Points on a hilly landscape, in no order, each with its height.
A climber steps from a point to the highest of its 2 nearest points, and stops where none of them is higher. Distance is the straight distance between rows; heights are no part of it.
Dimaf height 557: [122 101  99 139 132 109 156 175 134 160 109 152 158 192  77 175 158 134
 142 131  54 125 100 111]
Zotim height 310: [114 150 211 112 101 133 131 119 107 106 143 139 124 114 132 156 132 179
 140  66  96 122 130 151]
Sezug height 240: [126 157  81 153 148 155 169 187 127 138 115 124 124  71 156 142 138 110
 139 160 149 113 131 131]
zosiz height 252: [154 101 184 112  95  88 123 111 134 145 187 134 122 133 172 141  79  76
 126 134 116 168 156 120]
Febi height 620: [128  89  60 136 123 134 128 130  81 146 125 137 112 161 143 128 160 116
  81 110  95  84 104 159]
kazir height 652: [103 153 186 145 131 142 142 118 189 132 100  90 182 125 122 141 140 156
 134 154 137 176 146 147]
melal height 391: [119 145 122 123 119 148 101 103 101 167 101 117  91 117  90 125 124 171
  75 185 129 153 167  74]
pum height 286: [ 99 104 196 147 100 143 141 143 174 106 154 115 171 111 156  83 165 114
  91 153 149  72 104 211]
buda height 651: [161 126 161 184 114 141 163 137 144 118 148 116 151  85 114  98 168 112
 128 164 109 157  94 112]
nen height 262: [160 129 117 205 126 131 145 149 117 130 160 122 124  92  93 146 113  93
 150 104  92 157 144 131]
Muma height 256: [105 128 219 112 147 121 176 100 136 130 169 122 193  76 120  82 135 159
  85 154 169 127 112 175]
pak height 628: [114 165 141 124 126 191 157 128 122  51 128 134 128  83 148 149 110 151
 174 106 119 155 129 119]
far height 370: [126 111 115 149 164 141 103 146 140 132 135 122 149 116 137 126 151 164
  97 177 143  69 164 200]
Deri height 222: [133 179 141 143 142 136 190 153 137 159  97 113 143  87 194 118 135  91
 113 150 129 100 120 159]
rulof height 658: [131  81  78 148 122 139 138 120 149 171 122 210 139 161  81 146 126 126
 147 111  59  62  88  64]
pip height 258: [132  85 136 102 107  98  87 130 106 114 103 126  92 164 137  78 101 143
 107 111 120 116 120  65]
gat height 243: [115 149 192 103 169 122 169 129 103 129 150  94 148 102 139 108 154 150
  97 104 154 111 135 206]
bobeg height 344: [115 124 193  56 137 117 120 146 161  96 165 112 117 111 185 124 160 154
 115 166 180 112 110 171]
bepu height 512: [154 105  85 143 139 143 137 186 122 133 146 134 144 165  76 157 125 145
 123 100 104 113 138 105]
Siz height 466: [150 151 124  83  82 177 143 123 138 120  93 133  95 116 164 174 110 144
 161 158 119 101 134  73]
tuki height 76: [140 173 156  72  96 124 124 150 125 161 173 107 144 199 110 121 109 137
 134  96 111 121 119 101]
Sus height 638: [ 94 117  91 114 208 157  88 112  89 128 115 133 109 173  76  94 135 151
  72 142 130 161 172  60]
gome height 654: [119 144  99 108 110  73 114 153 163 141 143  81 130 127 121 128 106  79
  60  96  96 113 110  97]
ridez height 341: [154 118 123 152 147 160 107 124 128 159 112 109 123  96 129 144 167 186
 100 187 128 126 188 162]
Sugu height 568: [138 102 103  77 151 116 109 167 120  75 174 123  89 131 151 142 142 179
 131 117 176 149 125 130]
lated height 666: [174 112 116 104 130  99 139 105 111 115 111 115 126 161 139 130 194 134
 110 169 158 139  96 148]
Paz height 272: [ 82 131 189 125 121 143 147 100 160  84 141 141 172 101 135  82 139 160
 131 152 137 115 142 184]
depu height 499: [141 116 119 109 174 143  91 161  79 144 131 129 144 130  98  92 154 153
 110  39 133  73  72  90]
zarum height 299: [145 113 186 132 101 122  85 137 181  92 168 113 137  91 161  75 169  98
 114 102 152  83  85 179]
lodek height 531: [177 111 119 176 150 147 114 127 140 168 127 127 134 107 133  39 139 117
 140  98  81 127 127  82]
mopo height 241: [ 98 131 182  80  85  91 177 137 134  99 138 124 109 122 169  82 108 101
 131 128 160 125 110 185]
dit height 617: [135 124 134 174  89 145 168  91 164 115 134 164 167  90 128 190 121  68
 162 144 123 113 104 183]
zaf height 693: [ 91 133 108 116 202 133  80 107 109 108 135 105 112 139 142 124 108 135
  89 137 117 153 180 110]
sored height 517: [ 86 124 113 125 184  63 124 124  77 156 120 132 104 129 145 151 175 103
 118 121 110 141  81 139]
zefis height 345: [166 133  70 121 175 167 135 142 164 147 115 107 145 196  75  90  99 139
 151  79 115 112 128  64]
fof height 213: [127 138 163 156 104 112 161 140 152 131 109 111 131 120 168 134 124  80
  86  91 110  97 120 170]
pib height 424: [163 111 155 146 110 127 103 132 148 153 155 166 105 109 177 137  64 124
 159 136 103  97 199 151]
maru height 242: [ 76 119 116 136 172 126 172 163 159 106 141 134 156 124 162  98 123 140
 145 138 128 174 158 189]
mig height 321: [139 174 126 164  76 104 159  84 129 153 122  98 161 130 121  80  95 127
 155 110 137 171 147 168]
seso height 659: [ 82 126 136  89 133 154 104 115 154  73 146 161 147  98 163 190 123 104
 152 166 201  89  88 163]
lela height 389: [ 87  97 128 162 158 105  85  92 146 103 109  98 128 100 138 176 145  69
 117 124 102 120 114 128]
lovot height 212: [125 130 155 112 148  85 209 136 137 118 175 142 155 103 162 136  67  71
 117 127 147 140 126 198]
barod height 442: [152  96  79 109 141 166 131 108 175 185 111 105 119 154 127 142 111 136
  54 117  90 117 124  40]
kemif height 307: [144 155  72 100  82 113 112 112 170 125  92 149 120 158 147 109 130 118
 153  97 130 127  83 110]
mas height 236: [109 150  96  93 156 146 122 147 117 130 168  94 118 148 148 152 179 113
 114 111 105 109 137 160]
Vum height 521: [113 119 181 120 166  85 114 115 119 103 190 115 160 142 134  86 127 115
 106 112 138 161 148 158]
Gelu height 571: [ 97 130 119 139 126 112 143  91 112  52 159 143 102  96 161 115 140 117
 148  67 115 128 119 188]
Vilip height 430: [123 166  82 119 126 191 165 157  72 166 140 124  94 137 134 149 130 141
 126  82  89 163 146 117]
zir height 524: [167  90  84 137 162 161 143 145  87 126 122 136 100 141 142  89 158 140
 132 118 133 181 136 109]
Deluk height 453: [ 83  83 108 122 111  84  78 130  97 184  93 141  96 119 120 128  98 145
 105 151 111 164 144 128]
Sodi height 545: [ 89 146 113 138 135  63 134 118  75 103 146 144  85  94 139 112 142 129
 123  88  98 121  93 161]
Bovuv height 489: [101 131 102  93 174  90  89 115  97 209  82 145 104 130 126 150 135 146
 114 118 109 149 111 112]
pufe height 326: [155 142 156  87 123 114 139 165 146  97 144 106 113 104 158 127 174 125
  84 139 183  58  82 150]
bep height 704: [160 101 155 151 135 113 159 108 119  58 130 176 143 171 135 149 129 160
 141 175 106 134 161 123]
Saza height 354: [155 121 106 116 116 134  91  88 105 147 142 119 102 148  55 117 151 161
 115 161 148 188 138  76]
zup height 421: [107  95 127 167 116 104 122  85 181  66 117 113 160 123 133  90 165  81
 150 131 120 122 100 208]
firam height 200: [131 107 152  87 153  85 174 131 103  86 182 107 122 148 161 167 103  78
  98 148 159 138 142 164]
Zot height 388: [ 72  98 174 113 119 101  77 157 103 124 103 138 120 128 120 151 123 163
 124 174 195 141 118 152]
disaf height 271: [ 88 128 109 174 116 135  95 179 136 139 108 152 112  77 129 129  70 135
 146 153 124 115 158 136]
zulal height 534: [125 175 126 100 101 127 152 172 131 141 124 151  85  95 140 158 140 118
 193  76 108 119 102 138]
Butus height 747: [ 85 138 101 141  94  94 119 130 157 104 142 146 105 136 117 174  57 125
 131 114  86 137 163 118]
toka height 92: [144 142 118  84 100 154 141 162  89 143 157 129 109 201  98 116  90 147
 107 137 123  99 132  49]
vof height 526: [166 105 134 125 134 126 118 157  94 134 176 116 129 114 124  88 177 126
 101  87 146 128  77  98]
Biz height 268: [159  63  88  80  87  85  89 131 163 168 122 149  72 165 145 105  86 136
 101 104 110  91 100  67]
Kofit height 443: [123  82 110 165 129 129 100  82 180  80 127  95 142 143 142 101 140 122
 113 165 143 128 154 192]
gudi height 503: [116 125 197 103 181 114 139 101 122 120 183 127 135  97 153  90 145  88
 174 113 161 175 118 151]
bomal height 535: [132 108 124 101 111 140 101 137 163 158  68  81 114 190 100 172 113 117
 123 124 113 146 114  69]
Bug height 723: [161  82 121 113 115  82 127 124 127 134 111 135 113 145 161 107 160 125
 151 130 177 155 101 196]
nerav height 613: [146 130 116 133  95 127 148 144 178 124 143  82 134 144 139 137 100  56
  98 106  93 157 122  79]
biza height 257: [106 121 169  81 107 144 193  99 134 114 183 107 150 125 145 107 130 110
 101 202 149 177 128 152]
dimok height 689: [142 145 118 140 203 125 132 152 110 133 139  94 157 131 126 118 118  96
 141 121 192 189 155 157]
damez height 211: [ 76 190  96 135 142  93 125 115 114 109  88 110 131 104 119  73 144 159
 148 124 144 154 119 165]
zezuk height 740: [142 144  55 167 200 158 140 141 118 123  93 139 125 115  80 145 141 128
 161  99 107  77  95  88]
suz height 639: [135  94 161 127  79  73 108  77 143  91 156 159 137  79 101 171  99 107
 119 130 172 163 120 172]
sego height 560: [180  99 138 148 115 102  98 141  96 115 155 102 125  91 100 116 162 130
  84 138 181 154 100 125]
zadin height 684: [107  77  77 154 171 158 134 138  89 135 110  89 120 145 102 133 153 127
  56 120  88  67 104  97]
bepim height 374: [103 130 133 149 179 132 102  99 129 135 110  71 127  62 136 151 150  94
 133 109 142 143 134 176]
pag height 255: [ 91 158  92 147 150 136 133 192 141 136 151 162 134 105 166 142 106 122
 135 114 111 100 148 143]
niv height 584: [108 101 140 112 171 151  88 141  75 116 126 143 143 184  77 130 122 155
  42 131 166 148 147  44]
bebo height 697: [146 115 186 109 156 139 114  92  94 122 100 148 127 120 199 138 171 133
 143 138 126 145 136 134]
datog height 225: [ 87 140 176  84 146  67 146 111 130  93 148  98  82  99 160  98  75 131
 146 141 147 139 156 162]
mes height 678: [154  75 170 112 101  74 118  85 155 145 144 156 146 124 150 132 118 116
 130 142 174 139 118 191]
fuz height 227: [ 85 125 146 127 135 128 199 123 138 123 139 153 149 103 140 122  79 112
 158 149 148 164 156 234]
mivuv height 727: [151 128 154 174 113 136 139 131 192  80 146 114 140  99  85 178 103 145
 135 167 111 109 172 124]
sudaf height 587: [111 127 147 189  90 115 128 131 149 131 132 162 149  97 103 187 143  91
 166  85 120 116 109 212]
ket height 429: [109 148 130 112 143 121 118 177 109 158 118 104 103  99 101 147 136 161
  91 144 129 146 140 116]
tufe height 434: [141 170 107  86 130 142 120 125 125 137 108 100  84 137 173 139 134 126
 144 171 127  82 163 129]
Vuki height 113: [ 96  85 110 111  82 167 118 170  67 136 135 122 115 214 102 105  83 106
 105 141 136 129 129  63]
Vud height 548: [136 105 162 120 111 101 133 121 126 106 173  74 115 140 129 102 132 106
 137 103  91 125 136 149]
roz height 371: [138 172 131 126 110 126 121 114  82 117  98 116 119 126 111 112  79 108
 183 162 140 126 154 114]
Ninoz height 567: [158 126  78 163 139 127 138 132 124 134 138 134 119  92 173  64 141 136
 149 122 130 158 126 127]
burut height 581: [131  86 122 142 127 137 130 102 148 116 121  76 116 146 150 139 159 105
 173 114  77 167 141 165]
bezar height 423: [111 178 153 133 100 137 114 158 144 129  97 102 144 140 129  65 184 149
 160  86 144  79  77 162]
figuz height 688: [117 120 138 125 127 181 114 155 168  82 111 130 149  95 150 215 129 132
 154 138 190 131  96 134]
fekab height 359: [132 144 104 117 139 166 104  80 101 144  79 132 108 118  76 104  86 182
 113 177 131 103 147  32]
Lov height 701: [148 155 114 180 164 146 130 141 128 101  83 133 166 110 100 177 135 145
 165 135 123  90 135  94]
fogas height 478: [105 135 142 176  85 131  58 130 161 179 139  99 162 126  94  99 148 135
 139 116  89  97 135 148]
fudo height 500: [136 128 130 173 128 155  76 144 130 168 149 123 143 105 103  58 131 146
 124 127 119 106 161 122]
Bobom height 405: [ 80 102 130 166 149  85  87  87 167  92 107 153 134 107 143 138 175  92
 124 141 127  81  92 181]
zazu height 656: [157 110 118 135 149 123 135 174  78 146 154 129 146 124 155 117 113  79
 171 103 176 154 131 173]
delo height 621: [124 107 143 130 189 134 127  87 137 101  71  77 130 153 160 122 139 125
 133 119 117 173 181 161]
raba height 627: [120 118 122 148 147 139 121 167 106 105 138 131 174 119 136 129 115  94
 139  89 205 112 124 212]
bulo height 228: [105 170 135 146 145  64 156 163  96 160  90 131 125  98 136  99 123 149
 119 104 134 179 103 150]
Debig height 657: [144 103 151 142 169 110 115  89 143 106  79 142 134 114 175 135 127 133
 149 109 131 125 150 167]
dom height 468: [167  89  75 114 169 154 125 137 133 139 129 178 127 183  58 149 128 186
 123 136 110 122 143  52]
rez height 492: [159  83 122 131 166 139 128 109 120 148 119 174 106 175 176 101  84 160
 131 125  64 107 164  90]
gunu height 253: [105 164  36 106 185 175 130 134 129 130 164 108 128 147 158  93 156 136
 127 116 107 129 151 119]
kezat height 573: [149 144 133 106 122 134 108 101 155 119  94  83 110 129 105 191 103 123
 129 105 143 195 141  76]
keli height 394: [143 107 100 122  82  95 137 161 120 128 126 166 144 146 147 158 160 153
  69 107 154 160  60 125]
Vel height 289: [122  81 186 143 154 138 144 162 122 157 138 128 131 141 138 132 157 160
 137 143  92 190 149 137]
Tik height 300: [134 103  97 129 109  99  35  95 150 152 129 146 118 126 109 101 105 133
 132 130 109  61 139  88]
bup height 582: [ 96 144 123 131  97  95 118 121 180 114 151 106  61  63 127 139 127  71
 177 123 118 128 113 167]
Fot height 605: [124 147 110 114  95 124  83 128 188 121 139 102 104  81 139 169 142  80
 156 149 142  69 119 151]
furog height 281: [143 101 119 150  92  90  72 100 115 151 104 144 144 153 118  60  79 141
 102  94 108  89 147  73]
non height 229: [146 144 180 163 135  99 146 151  77 138 116 120 141 103 148 111 144 112
  93 105 158 101 105 184]
toko height 138: [122 122  62 125  90 145 140 157  93 167 120 128 136 167 125 106 107  84
  78 148 136 140  93  72]
ziz height 488: [145  74  93 121 125 149 113 121 131 163 119 109 126 175 124 170 142 115
  74 145  89 156 126  99]
melar height 290: [144 151 153 108 121 136 157 109  95 127 184 109 124 133 100 117 154 145
  92 222 158 193 161 117]
rutum height 406: [160 125  75 129 182 159 118 109 135 166 105 110 111 120 157 149 114 146
  72 103  97 106 157 111]
lise height 328: [131 131 157  94 131 153 114 108  92 124 180 142 107  76 147 160 171 180
 127  96 132 121 138 172]
Tekez height 273: [108 125 181 102  85 112 118 126 161 131 140 168 138 168 195 143  89  90
 113 119 111 116 150 137]
Labi height 632: [114 136 113  91 119 130  97  84 146 123 184 137 119  94 160 180 139  98
 137 146 161  99 118 157]
Nibos height 247: [131 129 178 156 120  81 158 119 101 145 104 163 175 169 142 143 106 135
  90 126  81 132 160 148]
ses height 600: [150  91 162 156  98  91 120 116 131  72 117 109 135  94  75 149 140 137
 111 126 194 144 110 161]
pog height 599: [103 148 115 113 106 162 154 102 151  35 136 120 116 117 142 128 135  98
 180  86 118 150 100 135]
Puzi height 362: [173 120 119 154  88 104 175 176 135 111  97 144 131 139 130 148 149 126
 110 126 131 132  99 131]
ladi height 433: [139 108 111  81 129 102 135 149  71 143 113 187 155 179 173 172 131 140
  74 147 148 158  94 106]
Rono height 586: [149 201 148 132 121 157 159  82 104 135  72  88 155 128  99 159 125 133
 101 128 144 152 132 116]
Zeg height 361: [104 149 139 146 169 150 109  76 142 114 162  92 140  62 160 161 132 122
  71  95 112 119 149 148]
pema height 612: [156 107 126  80 152 131 125 149  93  80 148 127 126 165 127 150 180 146
 156 178 164 132 121 131]
sodeb height 609: [117 130 146 122 106 133 100 110 147 118 156  77 160 132 121 161  91  81
 109 137 147 184 122  63]
gotob height 607: [160 131  81 154 107 139 138 124 134 148 182 115 143  85 135 100 169 103
 141 168 136 141 114 132]
nas height 223: [111 142 200 102 129  80 105  79 143 118 143 101  91 109 134 127 104 151
 149 170 129 170 163 124]
zik height 459: [ 97 155 158 145 109 157 110 104 157 194 164 119 170 130 136 140 157 113
 146 122  97 121 132 153]
Zuf height 707: [125 101 164 213 119 127 155  99 139  99 120  99 161 120 111 116 131 119
  77 199 116 165 127 107]
Nenag height 282: [204 148 141 178 153 146 142 130 110 106 127  83 154 106  95 114 124 116
 137 103 134 139 153 107]
Bag height 565: [136 125  56 133 112 127 157 123  53 166 133 175 120 168 114 120 119 124
 126  92 101 114 113 111]
Rokud height 476: [133 130 103 131 156 149 111 150 110 132 104 120  93  96 108  74 130 147
 138  90 145  94  82  57]
Zele height 322: [103 127 144 110  88 188 104 141 151 157 119 141 107 106 122  91  85 134
 156 121 107  98 134  22]
gaz height 431: [154  89  72 104 207 178 161  54 146 148 128 161 125 198  56 138 140 157
 132 105 114 126 131  32]
suref height 699: [112 146  98  94 111  97 103 122 177 141 156 119 113 147 110 160  70 135
  81  91  86 116 164  75]
nulis height 640: [170 120 156  98 101 122 148 109 146  44 107 151 115 182 169 124 124 153
 148 121  87 107 148 118]
Suvum height 606: [136  68 102 151 103 126 156 161 160 178 141 176 127 168 113 136 150 110
 132 125  36 106 110 103]
bof height 52: [137 128 153 139  76 114 142 156  85 122 122 154 138 158 116 177 103  78
 168 112 113 166 102  96]
dig height 415: [ 69 121 132 109 113 104  82 145  69 139 123 138 114 179 103 137 111 179
 107 158 151 163 143 130]
rutes height 645: [165 108 123 129 131 127 115  89  97 148  96 176 121 133 183 131 169 127
 131 147 101  95 111 118]
kis height 529: [126 114 144 125 133 141 107  88  61  91 144 153 145 194 104 117 118 130
  92 164 176 164 165  81]
Rumes height 237: [135 143 186 119 143 108 130  80 117 155 171  96 124 118 146 117  97  84
 123 175 122 171 186 108]
supo height 396: [109 187 100 116 132 130 127 162  95 114  82 132 152 120 113 105 158 165
 132 171 182  98  84 109]
Tez height 440: [ 97 170 144 109 110 148 120 123 138 148 119 106 150 141 132 129 172 132
 178 117 146 108 115 185]
Dumo height 303: [168 136 111 142 114 159 145 128 121 104 127  84 142 168  95 111 117 140
 140  73 140 169 148 132]
feb height 553: [116 116 121 148  85 132 124 167 140 170 117 180  91  86 166 163 179  96
 136 172 152  78  88 179]
lovet height 64: [118 151 157 105 111 115 140 179  81 131 132 120 152 175  84 130 123 110
 153  85 126 144  72  86]
vena height 603: [142 183 132 129 144 134 136 105  92 100 112 112 152 106  96 159 119 147
 101 109 203 180 125 115]
Vubob height 287: [ 75 118 114 143  93 139  93 207 141 134 101 119 113 103  90  98 106 137
 162 150 128 133 115  95]
Fuli height 342: [149 125 107 100  93 184 119 118 114 161 155 121  74 118  67  82  93 152
 156 131 105 101 115  38]
votu height 392: [133 145  59 104 156 206 133 125 117 169  99  95  87 128 146 120  99 148
  82  66  95 164 173 107]
lut height 387: [167 158  79 104 147  94 112 115 152 121 111  89 139 141 120 112 134 153
  87 170 160  81 122  96]
Dib height 304: [112 158  91 129  97 132 112 165 178 153 122 131 119 120  85 100  87 124
 186 125 107 109 128  71]
kidi height 311: [137 119 155 122 124  82 103 174 151 101 142 129 101 113 168 114 165  78
  89  88 164  49  84 175]
nale height 313: [139  91 189 131 130 137 137 147 132 168 129 108 112  88 151 147 162 156
 126 193 120 147 154 159]
zap height 533: [131 132 112  86 137 108 126 143 113 122 145 132 110 114 156 127 107 161
 136 143 188 200 143 153]
tufi height 588: [163 162 110 134  96 120 174 127 139  91  85 168 134 140 171  90 119 165
 156 102 103  95 144 129]
Relim height 456: [102 155 138 102 181 138 108 146 115 126 124 100 111 136 120 112 136 157
 147 114 148 121 112  82]
Zude height 331: [189 138  96 132  77 122 149 136 146 150 117 132 140 154 110 112 141 154
 149 106 121 164 102 114]
mab height 368: [161 128  78  98 135 177 133 129 153 168 142  87 106 149  51 103 109 131
 139 114 128 125 113  20]
fabo height 770: [116  98 170 164 135 125 139  77 109  76 120 122 151 125 131 143 146 128
 121 194 100 119 148 126]
Vogos height 325: [170 126 124 136 182 184 153 143 127 121 102 140 172 194 102  78 137 158
 152  85  88 107 141  51]
zage height 346: [131 148 148 106 151 131  97  95 123 144 177 139 112  80 164 142 136 161
  87  77  91 101 159 121]
suku height 161: [116 127 106 146  88 119 141 167  89 142 129 139 133 135 143 155 129 104
  56 189 134 102  95 101]
mise height 343: [141 149 141 155  83 111 145 113  85 141  89 109 119 123 126  95 104  99
 157 137 179 141 156 191]
Luma height 559: [125 173 118 121  72 123 141 159 189 103 123 126  99  95 158 137 125  87
 179  75 145 122 106 185]
kovi height 480: [145 100  93 120 118 128 119 111  64 124 123 184 170 212 128 127 129 144
  95 163 140 145 131  95]
sov height 408: [117 174 145 132 124 168 129 161 115  80 120 121 162 106 115  89 177 157
 156 120 176 114  81 128]
nopa height 664: [153 148 128 156 154 155 129 126 140  93 108 163 149  96 122 166 117 166
 159 100 127 166 150  95]
zovi height 395: [125 149 110 133 175 144 132 115  83 120  64 125  84 123 110 159 100 137
 155 164 149 137 149  82]
fama height 687: [126 145 171 161 139 141 107 144 170 105 133  99 164 129  69 133 129 167
 153 155 110 144 167 107]
Mapu height 269: [147 145 178 153 127  87 152 163 114 135 151 157 147 139 107 138 108 120
 144 118 101  85 161 161]
buzek height 254: [ 69 128 163 111 134 103 161 174 169 105 169 125 127  87 156  76 132 115
 158 132 132 155 122 180]
kemot height 410: [135 170 105  75 128 146  87 118 170 139 120  89 100 108 136 135 132 163
 109 154 143  67 131  94]
rik height 365: [ 91 130 158  73 120  86 112 166 133 124 145 149 123 136 148 131 145 184
 139 190 159 108 114 160]
Gebe height 523: [ 96 111 168 100  88 144 118 154 175 152 139 171 104 109 156 177 168 117
 148 144 135  76 117 207]
Vunot height 686: [143 124 158 155 110 102 139  80 183  56 134 134 137 109 104 169  86 111
 156 143 104 151 136 122]
Vide height 335: [142 129  79  99 130 152  94  77 127 153  71 138  73 132  64 107 100 193
 123 117 145  74 109  73]
Bise height 563: [ 91  92 130 168  89 143 136 147 193  90 163 175 122  87 117 170 161 119
 179 104 104 131 106 199]
giful height 285: [147 156 155 134  93  78 144 157 151 172 153 153 154 142 117 136  98 100
 197 116 135 132 146 207]
Tuzir height 293: [128 131 196 101  71 134 103 101 128 115 146 153 136 147 149 191  91 150
 145 101 119 124 164 160]
vumon height 301: [141 148  85 130 206 189 147 131  85 138 127 151 153 182 116  78 110 114
 103  96 118  94 158  45]
som height 525: [103 101 160 173  99  97 100 125 216 107  81 150 104  97 138 122 121 118
 147  92 122 145 123 194]
Rotu height 202: [ 73 181 101 154 137 106 110 127 124 115  77 122 167 109 107 116 125 102
 174  90 131 120 109 145]
Damim height 182: [103 117 141 133 123  95 180 129  99 116 124 124 134 143 153 169 124  78
  87 185 141 142 115 125]
labe height 746: [ 75 101  98 137 176 173  87 147  98 125 101 110 107 146 135 129 119 137
  98 152 110  80 152 109]
fotut height 244: [136 157 107 178 143  82 159 139  99 181 124 151 137  91 104 128 117 132
 151 124 109 159 110 126]
sed height 399: [120 119 139 150 131 159 138 103 134 168 154 157 153 102 154 121  95 148
 153 168 125 108 197 188]
viz height 539: [156 140  95 128 140 124 169 116 138 134 113 156 125 172 163  58 130 163
 114 101  47  86 147  94]
Gof height 501: [ 81 128 130 141  75  98 142  96 196 100 115 124 132  76 114 121 102 118
 122  91 137 147 126 229]
paku height 519: [158 147  65 118 114  88 129  68  70 121 155 196 138 131 110 131 126 153
 126  83  86 126 113  84]
pav height 702: [123 103  63 141 188 174 151 120 123 162 115 150 145 157  71 127 118 129
 159  96  86  36  90  66]
kag height 221: [ 52 140 122 123 176 105 113 127 102 134 165  98 156 150 136 156 154  81
 116 149 127  80 125 159]
sez height 530: [ 91  84 141 144 104 168 154 150 140 120 123 181 112 106 150 190 156 128
 164 123 104 101 141 247]
Kobu height 302: [171 140 148 147 110  95 158 119 172 150 133 131 163 113  98 122 107 126
 172 142 155 186 142 186]
leri height 454: [173 103 122 132 141 123 106 136 112 135 184 173  96 139 159 135  94 172
 135 120 105 116 192 107]
vuzu height 474: [133 145  88 118 148 147 153 148  78 182 134 128 106 148 113  76 139 131
 105  97 110 200 118  89]
Zem height 317: [135 114 117 127  88 130  65 110 128 135  89 117  76 135  77 110 110 145
 142 116 120  36 106  85]
nubo height 288: [161 127 102  84  85 111 115 110 193 159  93 161 102 153 120 131 108 133
 121  61 108  91  94  64]
bas height 502: [124 165 111 105  90 129 181 140 113 148  89 115  70 125 115 149 124 138
 162 131  97 119 100  96]
Dum height 504: [121 154 168  74 137 111 122 128 101 148 151 162 124 114 168 104 116 120
 169 149 192 153 122 148]
Lofal height 595: [170 101 134 149 105 107 127 136 126 162  92 149  96 120 164 127 175  74
 117 165 106  78  98 151]
Sidi height 275: [151 190  85 116 179 171 153 116  84 137 133 144 133 157 156 102 132 129
 116 142 134 134 153 100]
busa height 425: [123 178  97 107 145 166 117 124  69 116  82 136 105 122 106 114 161 173
 147 180 176 147 132  76]
dilu height 266: [146 116 181 134 144  92 147 146 106 168  96 152 148 163 129 150 154 140
 114 122  91 174 121  98]
kozed height 646: [166 174 116 161 154 123 170 149 136 125  91 101 167 107 124 131 116 125
  85 117 190 177 133 161]
Per height 653: [126  80 137 160 109 147 140 159 176  84 129 159 172 113 118 212 131  87
 142 147 147 122  80 146]
kuz height 324: [164 113 146 124 125 156  98 100 130 156 172  89 124 157  85  95 174 116
 124 197 148 180 158  82]
kapa height 647: [ 90 151 143 131  86 139 131  98 137  75 142 126 149 118 129 169  82 104
 120 155 119 138 136  98]
vab height 473: [115  99 104 161  89 140 133  96 158  96 148 122 129  81 131 115 106 139
 119 135 135 154 144 195]
fuf height 550: [ 96  95 160 155 106 106 124 131 158 137  83 112 105 130 129 142 147 105
 159 124 111 167 115 181]
tuti height 622: [106 197 163 153 140 166 142 107 135 117  67  92 178 132 109 160 123 117
 167 142 126 172 138 114]
livu height 397: [168  94  94  96 187 186 168  99 123 186 149  95  98 213  45 102 124 120
 117 108 124 127 118  29]

Where does a climber stop that starts at each point below?
Nenag | labe
lovet | buzek
sov | fabo
Paz | zezuk
Biz | labe

Call two points neighbours if one is among the 2 nearest of the other. Go from one point of each pair to the other, from neighbour to neighbour, staying as high as possible. Name the lowest point that can't be avoided.
mivuv, dimok | Rono
Bug, burut | gudi
mivuv, busa | votu
bebo, figuz | Gebe
fabo, busa | supo
Butus, mivuv | kapa
